Points, in no order, along strands that fork and pass close to each other.
In the rows, zero is written as 128.
Points whose rows are less than 111 apart are linked; no others are. Some points are linked to none.
mizos: [110 117 109 108 167 166 130 111 180 126 114 103 121 165 144 140 102 141
 148 129 139 123 117 106 146 140  80]
lino: [158 144  93 155 119 163 104 125 155 106 117 100 132  98  98 145  95  88
 153 126 138 111 146 177 119 162 109]
Tozop: [147 128 187 167 118 134 160 122  48 169 115 138  75 133 115  52 115 197
 131 124  93 108  83 117 144 151 127]
Tidad: [114 158 117 107 135 171  81 184 125  89 158 129 124 120 128 120 124 119
 136 102 146 142 136 112 132 176 117]
gino: [ 79 115 107 173  97 113  89 195 137 139 156 116 155 110 171  85 105 156
 140  96 107 120 136 121 146 176  75]
Monu: [129 162 101 139 133 109 111 134 144 161  92 148 179 116 121 158 134  91
 167 116 121 125 177 123 107 111 187]
fiz: [224 146 128 102 145 117 155 104 150 116 155 132 151 119 100 136  89 108
 129 150 160 142 146 155 107 110 147]
Nane: [162 146 130 185  79 114 147 146 105 117 129 134  61  93  52 123 183 134
 103 136 177 150 102 164 123 127  87]
dinag: [ 95 121 115 176 135  55  78 147 141 132 143  89 154 129 183 151 169  83
 121 119 126 138 157 116 117 146  99]
seve: [ 93 116 123 130 138 165 118 118 159 127  85  95 147 149 146 133 121 164
 165  91 140 128 122  99 155 151  74]
dapi: [106 149 144 142 127 145 126 114 124 139  71 149 130 143  74 144 156 141
 114  80 143 116 139 121 100 151 162]
sus: [ 94 131 129 106 117 138 130 101 156 153  53 133 145 162 103 176 163 140
 141  87 145 119 142 120 117 122 148]
ganad: [173 126 131 143 103 120 162  71 121 165  92 128  86  96 113 178 147  99
 112 120  97 106 131 155 100 110 181]
kivul: [132 152  80 138 137 174 120 159  95 157 104 141 127 146 101 102 105 156
 150  94 135 136 127 139 162 177 114]
gez: [ 76 104 121 162 146  79 106 104 176 134 126  85 188 129 169 129 119  89
 169 131 138 104 149 123 115 120  98]
gaset: [172 135 139 103 102 139 192  90 100 112 134 138 138  94  88 170 159 106
 125 178  64 143 149 117 168  98 209]
romos: [116 134 103 126 148 124  67 177 136 105 162 148 137 132 175 114 119 100
 135 112 158 147 157 118 106 163 107]
Zudi: [158 148 109 125 143 150 150 179  89 130 167 151 109 148  62  81 140 172
 105 102 170 161 120 141 145 143 105]
govum: [145 118 101 160 149  67  69 152 129 123 163 108 151 123 188 140 148  66
 112 137 126 149 170 138 102 135 118]
duban: [142 111 145 101 168  99 106  99 149  73 169 109 203  98 149 126  84  95
 133 162 120 112 141 124 120 129 146]
riki: [129 148 165 143 133 174 128 137 124 132 101 128  95 136 135  98 104 177
 119 101 124 105  88  91 148 165  94]
dukip: [ 80  96 128 153 156 107 117 119 194 118 114 106 171 160 178 125 117 101
 179 137 158 106 137 110 124 112  65]
Petas: [170 120 139 145  54 159 106 149 108 118 107 144  96 103 123 113 100 176
  96 101 100 127 101 159 118 198  96]
mon: [150  97 114  53 162 110 145  69 136 130 130 116 149 161 129 179 122 112
  99 168 127 132 107 131 134 118 157]
fabuv: [185 133 123 157  55 157 121 128  96 116 100 135  56  93 105 146 137 138
 110  96 128 134 108 173 130 196 109]
Sebu: [215 152 147 109 120 116 134 135 160  92 160 134 106 118  87 135 108 121
 113 139 197 151 133 165  97 132 119]
vava: [155 154 157 154  87 144 140 153 118 121 166 157  55 107 128 105 133 137
  92 122 149 116  85 117 107 155  96]
dasen: [137 122  96 160 140 102  64 186 125 113 170 120 126 132 196 106 123  95
 113 122 137 156 155 145 103 155  79]
lunuz: [109  97 150 140 113 157 119  91 143 114  63  93 123 140 153 136 129 181
 140  73 122 127  98 112 141 162  78]
nur: [157 132  64  81 108 101 152 119  91 137 120 174 200 105 143 139 122  77
 159 170  65 148 184 149 188  99 174]
rin: [114  92 160 127  95 140 101 130 124 124  86 120 137 125 157 113 115 218
 119  74  90 128  91 107 153 189  95]
koni: [118 121 119  86 167 115  96 125 113 128 146 119 149 129 185 127  97  58
 151 191 133 142 175 144 106  68 161]
bal: [100 104 138  54 160 111 118 115 119 139 137 136 168 157 192 117  92 111
 155 211 125 160 164 150 123  43 181]
Teb: [134 121 141  87 167 121 127  89 130  88 139 107 204  97 129 150 106  89
 142 177  99 129 141 109 141 114 171]
tuku: [101 156 137 137 128 142 157 128 160 153 113 126  90 154  73 138 145 131
  91 123 128  99 131 131  98  73 138]
Mato: [120 134 168 104 191 172 128 180 143 114 132 138 111 161 158  95  98 170
 174 120 155 120 103  80 191 120  98]
Povez: [198 157 154 131  98 132 136 144 150  97 162 142  77 121  99 125 124 129
  94 127 178 134 106 146  98 148  94]
tez: [ 95 158 147  68 123 132 148 116 168 123 150  94 102 162 101 154 137 114
 112 166 108 113 136 152 116  50 177]
lem: [ 69 126 103 173 138  97  73 160 133 139 114 107 154 144 183 132 155 114
 145 107 139 141 142 101 132 153  74]
rofod: [ 88 127 171 170 139 139 173 129 126 160  94 163  76 168  98  91 156 176
 105 118 138 107  95  87 124  98  98]
ledi: [ 81 133 135  99 172 141  97 147 161 112 120 138 141 173 164 128 131 109
 160 114 182 138 152  84 116 112 104]
tigi: [114 109 130 125 101 146  97 148 158 115 121 125 148 121 138 113  97 196
 111  84 104 116 107 112 138 195  92]
Noki: [137 121 116 163 125 113 157 149  90 157 178 170  78 127 118  77 175 176
  81 118 146 146  73  98 123 140 100]
mikan: [163 141 136 143 127 128 154 166  73 127 179 151  91 133  80  64 159 184
  83 123 143 150  86 113 140 133  97]
numan: [129 127 205 143 127 157 125 148 124 124  81 137 108 140 152  81  97 205
 144 117 108  93  77  86 166 157  86]
Bove: [193 135 103  91 161 119 162  96 137 136 146 146 184 127 123 133  76 115
 144 158 125 150 157 137 122  96 170]
Lupef: [134 123 151 169  87 127 155 122  26 158 123 158  74 117 111  67 148 181
 115  99 104 131  93 130 125 167 125]
mipa: [159 154  94  79 131 116 157 110 121 145 137 150 183 123 117 145 103 106
 151 160  97 150 177 144 141  81 190]
guvo: [128 148 123 119 154 174 143 124 159 137 119 121  95 155 120 132 111 142
 111 111 141 118 115 109 129 139 101]
rariv: [144 158 170 153 116 154 145 154 104 137 145 148  63 122 134  90 122 164
 101 119 128 106  74  87 137 150  96]
rapak: [129 117 185 134 160 172 135 157 168 110  94 145 126 163 149 101 111 188
 178 118 144 108  91  81 181 134  72]
vil: [185 104 128 139  95 117 105  89 164  91 139  96 141  83 125 158 109 118
 103 125 105 102 115 159 105 186 125]
zede: [124 151  81 139 140 147 102 134 157 134 120 104 139 124 131 153  92  62
 160 153 126 110 162 164 111 113 124]
vogob: [120 147 132  91 158 172  94 180 122 105 152 117 122 135 153 102  97 159
 142 106 141 132 111  90 166 157 104]
tufi: [183 137 121 170  59 129 147 121 107 130 115 138  51  94  81 155 170 126
 110 112 168 144 105 179 129 163 109]
Gede: [151  90  83  74 176 107 114  91 156 115 154 120 169 153 145 160 104 113
 120 134 149 138 136 141 130 151 143]
Rilo: [ 82 133 182 178 117 141 152 107  95 155  82 154  68 133 110 103 160 150
 103  99 129 105 104 101  91 114 119]
kozov: [ 90  92  96 102 149  62 114 108 100 137 133 104 216 122 179 155 134  80
 147 192 103 152 142 139 169  84 150]
sinik: [171 144 118 134 113 122 149 144 131 113 152 121  94 114  54 156 184 107
  92 123 159 144 129 155 111  98 149]
Mam: [114 141 147 180 109 131 149 119 116 154 109 137  74 112  80 130 177 121
  85 109 128 106 113 129  81 104 143]
lok: [126 160 120 135 140 133 114 142 142 140 100 154 158 124  82 146 142 109
 138  97 151 122 158 126  94 144 178]
Zunos: [134 139 153  74 152 138 163  91 109  96 128 127 184 104 116 148  99 111
 120 196  86 145 132 111 155  85 174]
kot: [ 78 134 155  86 167 155 136 154 165 120 121 149 122 197 133 120 140 136
 159 116 185 137 145  87 119  77 108]
Zezo: [111 104  97 135 114 101  85 148 171  89 186 104 172  99 150 130 109  97
 134 121 125 112 147 147 112 170 118]
zomif: [ 86 139 154 108 177 157 141 172 130 118 143 159 109 184 100  89 142 155
 114 101 178 128 137  90 135  93 112]
ses: [122 148 135 101 103  96 165 112 141 122 175  99  97 130  93 155 170 115
  89 182  75 121 123 158 124  42 200]
Vik: [105 133 133 123 174 154 146 175 102 124 160 135  89 162  84  80 158 168
  85 108 147 142 116 101 144  72 110]
mifu: [ 85 163 144 100 138 152 149 124 179 138 109 117 109 173 101 147 122 127
 129 132 141  95 141 123 109  68 142]
Suk: [200 123 141 148  86 109 127  79 141 132 134 133  98  85 148 162 122 107
 108 137 121 112 102 141  85 167 152]
gula: [134 137 148  73  97 111 174  61 117 141  96 133 158 120 113 182 150 130
 123 167  58 125 135 120 165  92 199]
kupi: [ 67 109 102 200 125 105  98 158 141 151 114 114 155 138 180  99 127 145
 156  91 131 129 135 117 145 167  71]
pimo: [146 156  97 128 134 165 152 156  76 155 125 147 112 150  66 100 140 167
 114  95 140 142 118 134 164 161 118]
Pugi: [111 139 170 151 165 154 176 146 104 160 101 150  91 167  90  74 137 194
 123 127 129 121  99  91 159 116 102]
Lopos: [166 122 120 110 142 110  94 123 159  74 171 108 177  97 131 140  95  88
 139 140 132 120 146 148 108 154 146]
sar: [105  85  83  96 175  84  91 112 146 124 152 112 174 152 188 144 125  93
 145 141 154 148 150 126 119 133 126]
tade: [127 119 129  87 115 114 147  61 141 134  68 114 204 121 125 177 127 125
 161 149  81 116 151 122 153  98 175]
sifu: [155 165  91 121 125 114 131 142 130 150 125 142 170 107 130 157 126  72
 172 156 105 146 192 139 123  92 188]
segom: [ 89  94 142 121 176 118 104 144 188  92 136 137 147 178 205 110 120 111
 184 132 177 125 145  96 134 108  64]
Tig: [ 81 101  96 164  91  90  95 173 164 123 185 103 157 103 163 108 110 125
 125 102 120 110 148 146 123 173  83]
kitib: [189 128 133 174  82 113 153  82 117 152 107 144  74  77 126 162 145  98
 119 115 133 119 117 161  81 132 167]
fus: [ 99 136  70 173 133 149  95 156 106 162  96 141 146 137 146 102 102 142
 160  95 125 131 141 133 151 179  93]
nuv: [173 138 139  92 111 124 178 121 118 101 175 114 119  98  73 160 168 103
 113 184  89 155 154 146 143  52 205]
Tiz: [ 93 154 134  73 126 150 156 114 100  94 119 142 196 117 130 136  92 118
 139 209  66 157 145 134 172  76 183]
fil: [137 106 127 140  58 157  94 163 138 102 116 140 141  98 108 115  92 175
 101  88  95 113 126 164 112 197  97]
Pobab: [106 118 137 177  83 140 132 102  85 146 104 153  45  87 150 137 157 122
 125  84 133 129  99 132  90 163 147]
Bof: [ 72  99 113 146 121  46 131 109 105 156 113  83 207 123 170 158 146  82
 148 193  89 133 139 150 170  78 135]
Bovu: [ 81 113 127 186  88 134 147 115  42 161 117 159  54  86 124  99 168 144
 127  87 129 133  95 129 107 141 139]
kelu: [162 153 115 129 128 169 129 115 150 122 124 108  97 121  89 156 118 102
 112 121 135 113 128 145 109 149 124]
belu: [136 144 191 135 150 137 151 133  66 163 114 129 117 160  90  54 117 197
 150 130 108 100  95  96 162 149 132]
figof: [117  91  79  97 163  70  96 106 115 126 155 109 195 120 173 158 135  67
 146 158 127 141 150 137 143 124 155]
Tupo: [105 140 123 147 144 140 144 166  94 121 156 131  83 129  82  97 193 149
  63 119 130 135 101 102 126  70  99]
pala: [139 144  92 111 156 133 106 143 138 128 150 124 135 136 148 140  99  59
 149 159 152 141 170 155  93  95 139]
vofem: [163  86 136 155  59 132  96 110 146  90 119 111  92  73 146 165 125 124
  96  99  85 111 110 166 102 198 130]
tadu: [141 103 132  38 159 114 158  88 135 136 162 120 119 165 120 156 125 124
  84 177 135 148 124 148 120  70 183]
kopel: [123 122 116  92 120 117 140  83 167 161  61 125 168 152 114 182 133 130
 150 113 117 113 149 133 127 102 173]
Biv: [111 108 156  28 165 127 143  98 131 125 153 124 146 160 138 127 110 125
 129 182 140 144 150 145 119  47 191]
sevav: [143  99 154 174  75 138 106 112 105 100  90 133  61  83 154 157 138 117
 108  82  97 125 109 153  88 190 154]
febe: [103 125 105 171 107 124 150 150  79 161 185 163  83  82 133  68 164 159
 127 115 149 126  63  93 127 123 106]
pep: [ 70  86 118 166 130  48 139  87 134 161 122  70 196 126 166 141 131  87
 165 160 130 118 142 145 142 106 111]

Follow the links from the first point to the second, and from the first to the third. Name the last point that the two ways share.
Zunos / numan / pimo => kupi
rin / gino / sifu => riki
fabuv / Biv / mipa => guvo
Lopos / kivul / zede => kupi
lino / dapi / dinag => riki

A fork is a point with three links. Follow the links from the first point to the second and name the forks in between, in order.
febe / Lopos => kupi
nuv / rariv => mipa
gino / bal => kupi riki guvo
tadu / mizos => guvo
vogob / Petas => riki guvo
Petas / kupi => guvo riki
Mato / sus => riki mipa
rin / Zezo => guvo riki kupi
romos / Povez => riki
